Points on a hilly landscape, in no order, each with its height.
From any point a ball takes the steepest step (drop divided by distance) to one of its 2 nearest points. It stops when none of these is lower. Distance is the straight distance between rows; heights are no part of it.
(281) height 557: [-39 -11  28  18  41 -19  18  -2  13  -4 -41  37  -3  -6 -23  12 -12 -10
   3  70 -14]
(55) height 391: [ 53 -32  15  17  49  11 -37 -22  45 -36 -66  14 -19  12 -12  29 -10 -44
   1  -4  10]
(612) height 593: [ 10  39  -1 -26  10  19  49  -6 -46 -36  76   4 -30  12   8  53  -4 -21
 -12 -17  60]
(227) height 121: [ 34  26 -36   1  30   6  -6   7  30   3 -15  30 -23   5 -11 -25 -25  49
 -29 -46  -5]
(880) height 634: [  3 -10 -22  13  36 -20  -1  14  10 -17  18 -48 -30 -45   8  25  -5  -4
   8 -32 -15]
(178) height 192: [  4 -19 -45  18  46  14   6 -37  26   6  -3  20 -19 -12 -58 -34   2  89
 -22  -9  15]
(429) height 438: [ -5 -28  38  -4 -35 -28  -8   6 -21  14 -29  15  11 -26 -25 -30  12 -23
 -16   1 -42]
(226) height 661: [-37  -2  14  15 -10 -23  26  16 -38  -8  50   7  35  35 -16  18  49  57
  11 -10  30]
(216) height 466: [ 27   4   6  17 -20 -17  39 -11 -27 -13  32 -15  43  17  13 -10  11 -10
   8  17  69]
(772) height 617: [ -7  21  11 -25 -47   6  22  -7 -44 -23  72 -27 -32  35  -9  38   9 -36
   6  30  17]
(1061) height 319: [  3  -5 -18 -49  43  68 -14   5  32  34  12  24  -9 -29  -5  18  -3  30
  -4  50 -27]
(1009) height 311: [-50  13 -16  -5  -2   1  52  34  24  11  -3  -6  15  15   6  -1   8  11
 -33 -43  -2]
(253) height 372: [  14  -16  -11   11   33   -6  -27    0   78   14 -103   18   -5    0
  -39   17  -12  -44   41   -9  -13]
(372) height 567: [ 12 -17 -57   7 -61 -46 -16  44 -39 -15  31   3  42  40  34   1 -33 -18
 -22 -23  -1]
(676) height 754: [ -7 -49  13  11   0   7  -9  -3 -43  -2 -10  25 -30  27 -20  44  55 -14
 -14 -21  19]
(631) height 449: [ 33   7 -15  18 -10 -45  -6 -12  43  18   3  13 -16  28   2   3 -11  24
   0  28  83]
(373) height 395: [ -4  17   1  13 -30 -17 -24  39  -8 -19  42 -12 -35  21  21   8  41 -13
 -12   3 -62]
(440) height 412: [ 54  -1  11  -7   5   6 -17 -37  26   9  -5  26   4  -3 -22 -19 -30  32
   6  35  38]
(790) height 248: [  9  27 -17 -41 -39  -9   9   5 -21  34  47 -11  -4 -33 -17 -61  10 -41
 -27  16   0]
(896) height 590: [-21  -1   6  26  10 -29  25   8 -12   9 -26 -24  24   9  -5  20 -39 -40
  -2  65  27]
(156) height 342: [-39 -14 -10 -44 -15 -12 -15 -18  17  -2   1 -27   0  20  -7 -24  11 -26
  18 -37  28]
(503) height 725: [  0  24  -8  22 -22  24  48  38 -37  34  24  12  -3  46  -2  35  10  -6
 -20 -34  58]
(635) height 515: [  7  15  -8 -14 -41 -24 -13  -2 -26  14   9   2 -53  -6 -56  -7 -63  -4
 -22  26   3]
(189) height 792: [ 16  11   1  -6  40  26 -21 -20  28 -26  -9  21 -22 -23  34  40 -42 -29
  21  67 -36]
(1079) height 235: [-56  26 -10  40   4  -6   8  21   5  43 -22 -14  11  21  47 -32  28  27
 -40  -3 -31]
(206) height 310: [ -8  10  41  70 -18 -38   1   3  42  26 -64 -26 -26 -18 -20 -10  18 -42
  42  -7 -57]
(1014) height 451: [ 27 -38   4  12 -34 -18 -47  12   4 -66   2  -3  10   3  10   3  38 -12
  -6  25 -37]
(285) height 236: [-21  48 -18  -1  30  38  -2 -60  42  18 -25 -33 -29  -1   6 -13 -22  31
  19   8  49]
(406) height 559: [ -7  20  31   2 -22   8 -39   7 -40  51  36 -43  12 -26  26  -8  -4  16
  46  -7  -3]
(228) height 651: [ 38 -28 -11  -2  35   2   7  -1  36 -49  24 -40 -30 -19  -8   3  21  52
  13 -12  13]
(1063) height 639: [-41  23   2   1  -4 -41  31   4 -19   6  46  64  17  19  -9 -16  11  55
 -17 -11 -10]
(785) height 383: [-11 -16 -30 -31  17   4  38  38   3  -1  69  15 -11 -46 -12  20  21  64
   5  19   4]
(314) height 371: [ 29  21 -22 -29   3  30   7 -24  30  29  -9  46   3  -4 -23  31 -62  70
  46  21  53]
(869) height 578: [ 16  17  -2  14 -34 -25   1 -37 -39  16  33 -26  -6  26  -4  39 -19 -40
  44  22 -12]
(617) height 613: [-49 -11 -55 -13 -20 -46  -6  34 -55  -3  48  38 -11  29 -13 -22   8  35
 -38 -15  32]
(595) height 616: [ -5 -15 -46  34   8 -13  13   5   0  34  -4 -46   2  -7   7  33   0   1
 -10  28   1]
(751) height 483: [-18  -5   7  52  18  24 -42 -15   6  23 -89  18  15  38  11  15  22   5
   3   0   3]
(43) height 531: [-20  23  52 -15  -2   7 -38  12   5 -20   3 -25  -2 -26  39 -31 -22  30
  35  15   3]
(63) height 358: [ 40  -8  -1  -2  44  13  -3 -55   2  47 -31  13  47 -60 -24   4 -47 -35
  -1  10 -38]
(511) height 456: [ 17  23 -23 -43  46  25  53 -10  22 -32  50  19 -21 -18 -19 -21 -54  61
 -23  -2  31]
(329) height 375: [ 20   7  20  14  29  -1 -17 -18  25  23 -48 -19  11 -38  19 -16  27 -31
   7 -58 -47]
(29) height 491: [ 47  -8  42  -7 -35  -3 -25  15  -8 -19  -5 -30 -23 -14  29 -15  53 -55
 -14  15   6]
(567) height 237: [-17  -6  61 -15   7 -38   7   7 -47 -20   7  30  37 -10  16  20 -24 -34
  19 -64  -6]
(738) height 526: [-30 -24  69   9  25 -38  16   4  30 -43  13  26  14 -25 -19 -10  38   5
  22  44 -16]
(652) height 298: [-49  -3   1 -46 -45  -7 -11  23  24  44  15 -35  15  -9   8 -47  32 -14
  -5   6 -10]
(378) height 478: [-52  -4  13  14 -34   8 -24 -19 -61 -18  21 -20  25  33  36 -12  27 -38
   3 -10 -38]
(212) height 534: [  1  42  -7 -38  36  57  63 -13 -22 -50  34  21 -22  14  -9  23 -31  41
 -12  -8  79]
(451) height 498: [ 16 -18  38  35  50  21 -64 -47  10  -6 -90  19  18  25  -3 -49 -15  -9
   4   6 -17]
(1055) height 467: [-12 -18  11   2 -51 -55  23  48 -55  27   3  13  21 -13 -10 -44   1 -65
 -33 -26  -1]
(795) height 374: [-20  -1   6   0 -28 -14  34  36  20   8 -59  -4  12  23 -11  -4 -10 -56
 -35 -50  -3]
(826) height 381: [ 20  15  58   5  -3 -17  51  -2 -41   8  19  -3  47   3  37  15  10 -45
  -7 -25  30]
(224) height 764: [-20 -35   5 -13  14   9 -47 -19 -39 -16 -17   8   4 -13   4  40  13 -27
  22  -4   2]
(783) height 293: [ 13  33   0  -1  66  20 -30 -81  44 -15  20 -17   8   1  -3 -21  -4  63
  40  15  14]
(312) height 536: [ -9 -12 -26 -16 -66 -30 -31  10 -39  14  -2 -30  50  -9  22   7 -31 -63
  -7 -11 -38]
(910) height 347: [-16 -38 -11 -30  41   9  12  25  -5  36   5   3  16 -71 -20   7  18   9
  -9  27  -3]
(209) height 180: [ 12  39 -36 -19  36  53 -23 -22  68   7 -49  22 -21  22   2 -11 -39  36
   8 -12   9]
(33) height 691: [  2 -23 -29 -26  -4  43  -4  -7 -13  23  -1  -5  31  14 -39  16   4  67
  29 -16   8]
(425) height 405: [-16  -1   0   2 -73 -55  20  52 -30  18  33  43  -1  37   6  -8  26 -73
 -28  12 -27]
(854) height 554: [  4  28   8 -14 -21  13  19  41 -17 -16  86   2 -50  14  24 -39  46   2
 -37 -29  54]
(658) height 545: [ 18  -2 -19 -21 -46 -39  -9 -16 -18  24  16 -23  13 -10 -33  21 -49  25
  35  20 -27]
(741) height 428: [-18 -28  -5   8   5 -26  15  38  18 -18 -51   9 -36  16  12 -19  29 -41
 -57  -4 -12]
(1069) height 299: [-18 -13   4  -6 -78 -11   0  46 -29 -40  33  14 -29  73   6  14  38 -43
 -15  28 -46]
(12) height 484: [-18 -39  46  11  -3 -28  21   9  38 -40 -28 -19  11 -44   2   2   4 -35
  43  26 -62]
(696) height 747: [-19  35  26  32 -51  13  60  31 -51  32  23  -7  23  60   9 -16  49 -39
 -17  10  33]
(399) height 678: [-27 -12 -12 -40   3  31  24  -3 -26  -5  53  14  11  19 -31  10  35  61
   9 -38  68]
(986) height 703: [ 14  34 -46  18   7  34  46  22  -5  -6  28   2 -25  11  57  11 -13  15
 -39 -35  78]
(599) height 485: [  0   3  12  28  21 -48  13  11  43 -10  17  15  30  -6  25  -9  -7   3
  35   1  69]
(37) height 348: [  1 -29  10  46   8 -35 -18  -4  17   7 -98   4 -10 -29 -17  -4 -23 -71
  11   3 -39]
(703) height 741: [ 14  19   5 -13 -20  31  12  14 -45  18  -1  47 -35  32   3  65  15 -35
 -37 -41   1]
(941) height 465: [-14 -16 -26  31  19 -14 -36   8  43 -20 -43   4 -15  13  32 -17  24   8
  -9  -3   7]
(583) height 315: [ 16 -17 -34 -18  84  36  11 -28  11  34 -17   2  31 -53 -12   7 -67  27
  19 -11   7]
(930) height 246: [ 15  15  56  69 -22 -20  20  18  18  12 -41  -7   1  10   7  -2   3  23
  20  38 -39]
(862) height 525: [  0  43  -8 -32 -59  65 -20  50  -7 -21  31  -4 -55  32  43 -10  15  26
 -24 -42  57]
(308) height 496: [  6  19  -4 -32 -20  24 -14  44 -20 -16  18 -19 -48  -6  30   2 -22  42
  21 -16  22]
(1089) height 376: [ 19   7 -12 -11  53  23  50 -15  -6  -2  13 -22  25 -39  -2  -8 -38  80
   7  -7   8]
(576) height 382: [-22 -13  23   8 -31 -50 -15 -11 -59 -27  14  18   6  20  34  14   3 -97
   0 -44 -32]
(97) height 539: [-22   1  44   3 -16  27 -14 -15 -53   3   1 -23  47  20  -7 -11  19  37
  13 -19 -67]
(622) height 334: [ 42   7  -6 -21  52  37 -34 -45  51   0  34  27  -2 -28 -22   0 -51  91
  77  41  29]
(431) height 107: [-23  29  29  45   2 -27  23  21  26  -9  -7  11  38  32  34 -21  37  -8
 -11  20 -39]
(1032) height 674: [ 35  -3 -40  22  25  -4  38  20  20 -61  12 -37 -10  20  19  11 -20  25
 -20  -9  44]
(409) height 399: [ 51 -34   5  13  48  33 -24 -28  53  -2 -51 -17  23 -30 -21  -9   2   0
  28 -20 -67]
(912) height 510: [ 13 -10 -23 -35 -40 -13 -30  -7  23  -9  -4 -37  68  -3  52 -34   4 -79
 -28   9 -25]
(761) height 470: [ 11  14  21  10 -14   1  -7  -6 -20 -21 -38   2 -69 -14 -18 -14 -50 -17
  -9   1 -59]
(846) height 697: [  4  -7   5 -18  10   8   0 -45  12  80  32   5  22 -16 -67  20  23  60
  45  -2  39]
(306) height 773: [  0 -20  18  -2  42  38 -28 -55 -39  -6  13 -29  -3  -5  39  49  64 -15
  -2  20  17]
(875) height 579: [ -1  40 -17 -36  -7  -7  -4  -8   0  12  70  -2 -37  -5  12 -35  13  29
 -32 -55  18]
(707) height 284: [ 13   3  -1 -38  24  43 -35 -33   3  14 -14  20  -4  -7 -12 -43  -3  15
 -38  24 -51]
(547) height 462: [-31  23 -48 -13 -20  23   0   7  12 -28  27 -30 -67 -11   2  41 -28  66
  24  21  30]
(44) height 581: [  6   2  30  19  17  18  16  -1 -38 -38   6  21  41   1 -17  12  -4  45
  -2  16 -32]
(706) height 436: [-36   6  28   0 -41 -16  28  27  44  -7 -80 -48  19  13  -7 -38   9 -60
 -13  19 -42]
(2) height 425: [-13  10 -47 -38 -42  21  44  14  22  -7  82 -12 -31 -31 -15  48 -16  50
  32  -1  14]
(685) height 782: [ 27  -7  -7  15  45  44 -23 -23  -1  18 -35  -7 -17  -6  29  57  13 -38
   8  64  16]
(495) height 390: [-40 -38  41  33 -22 -27 -44   4 -54  46 -70 -16  -6 -24 -17  -9  -8 -64
  22 -10 -35]
(833) height 591: [  2 -29 -55   8   5 -43 -32   6 -20  -5   9  42  29  17  -1 -11 -12   2
 -35  -3   7]
(335) height 240: [  1 -22 -12   9  57  52 -27 -53 -16  11 -19   9 -20  -9 -63  -8   4  47
 -30  16 -25]
(800) height 426: [ 30  15   9   2  -5  25 -44  16   1  -6 -63   8 -52  15  12  20 -20 -33
 -10  -8 -15]
(582) height 482: [  5 -32   5  15 -55 -13  -6  -7  35  -2 -55 -20  63   0  14 -32  16 -81
 -16  11 -65]
(158) height 337: [ 12  18  -5 -12  29  10 -17 -46  37   6  17 -20  32 -14   8  -8  20   5
  29 -43   5]
(674) height 480: [ 34 -22 -31  11 -35 -48  23  18  30   5  40  44   7   7 -33 -12  19  47
 -17  -1  72]
(203) height 432: [ 16 -12  14  -2  43   2   3  14  49 -39 -30  -6  17 -56   8 -28 -29 -12
   7  -2 -94]

Where does a ball stop that starts at each point below?
(1063): (431)
(869): (431)
(451): (431)
(751): (431)
(308): (227)

Call two points neighbours if one is among the 2 nearest of the other. Go from one point of each pair to the other, from neighbour to neighbour, staying as low as possible. Name the highest point that can't be avoided.
(790), (583): (409)
(227), (790): (156)
(1069), (431): (1055)
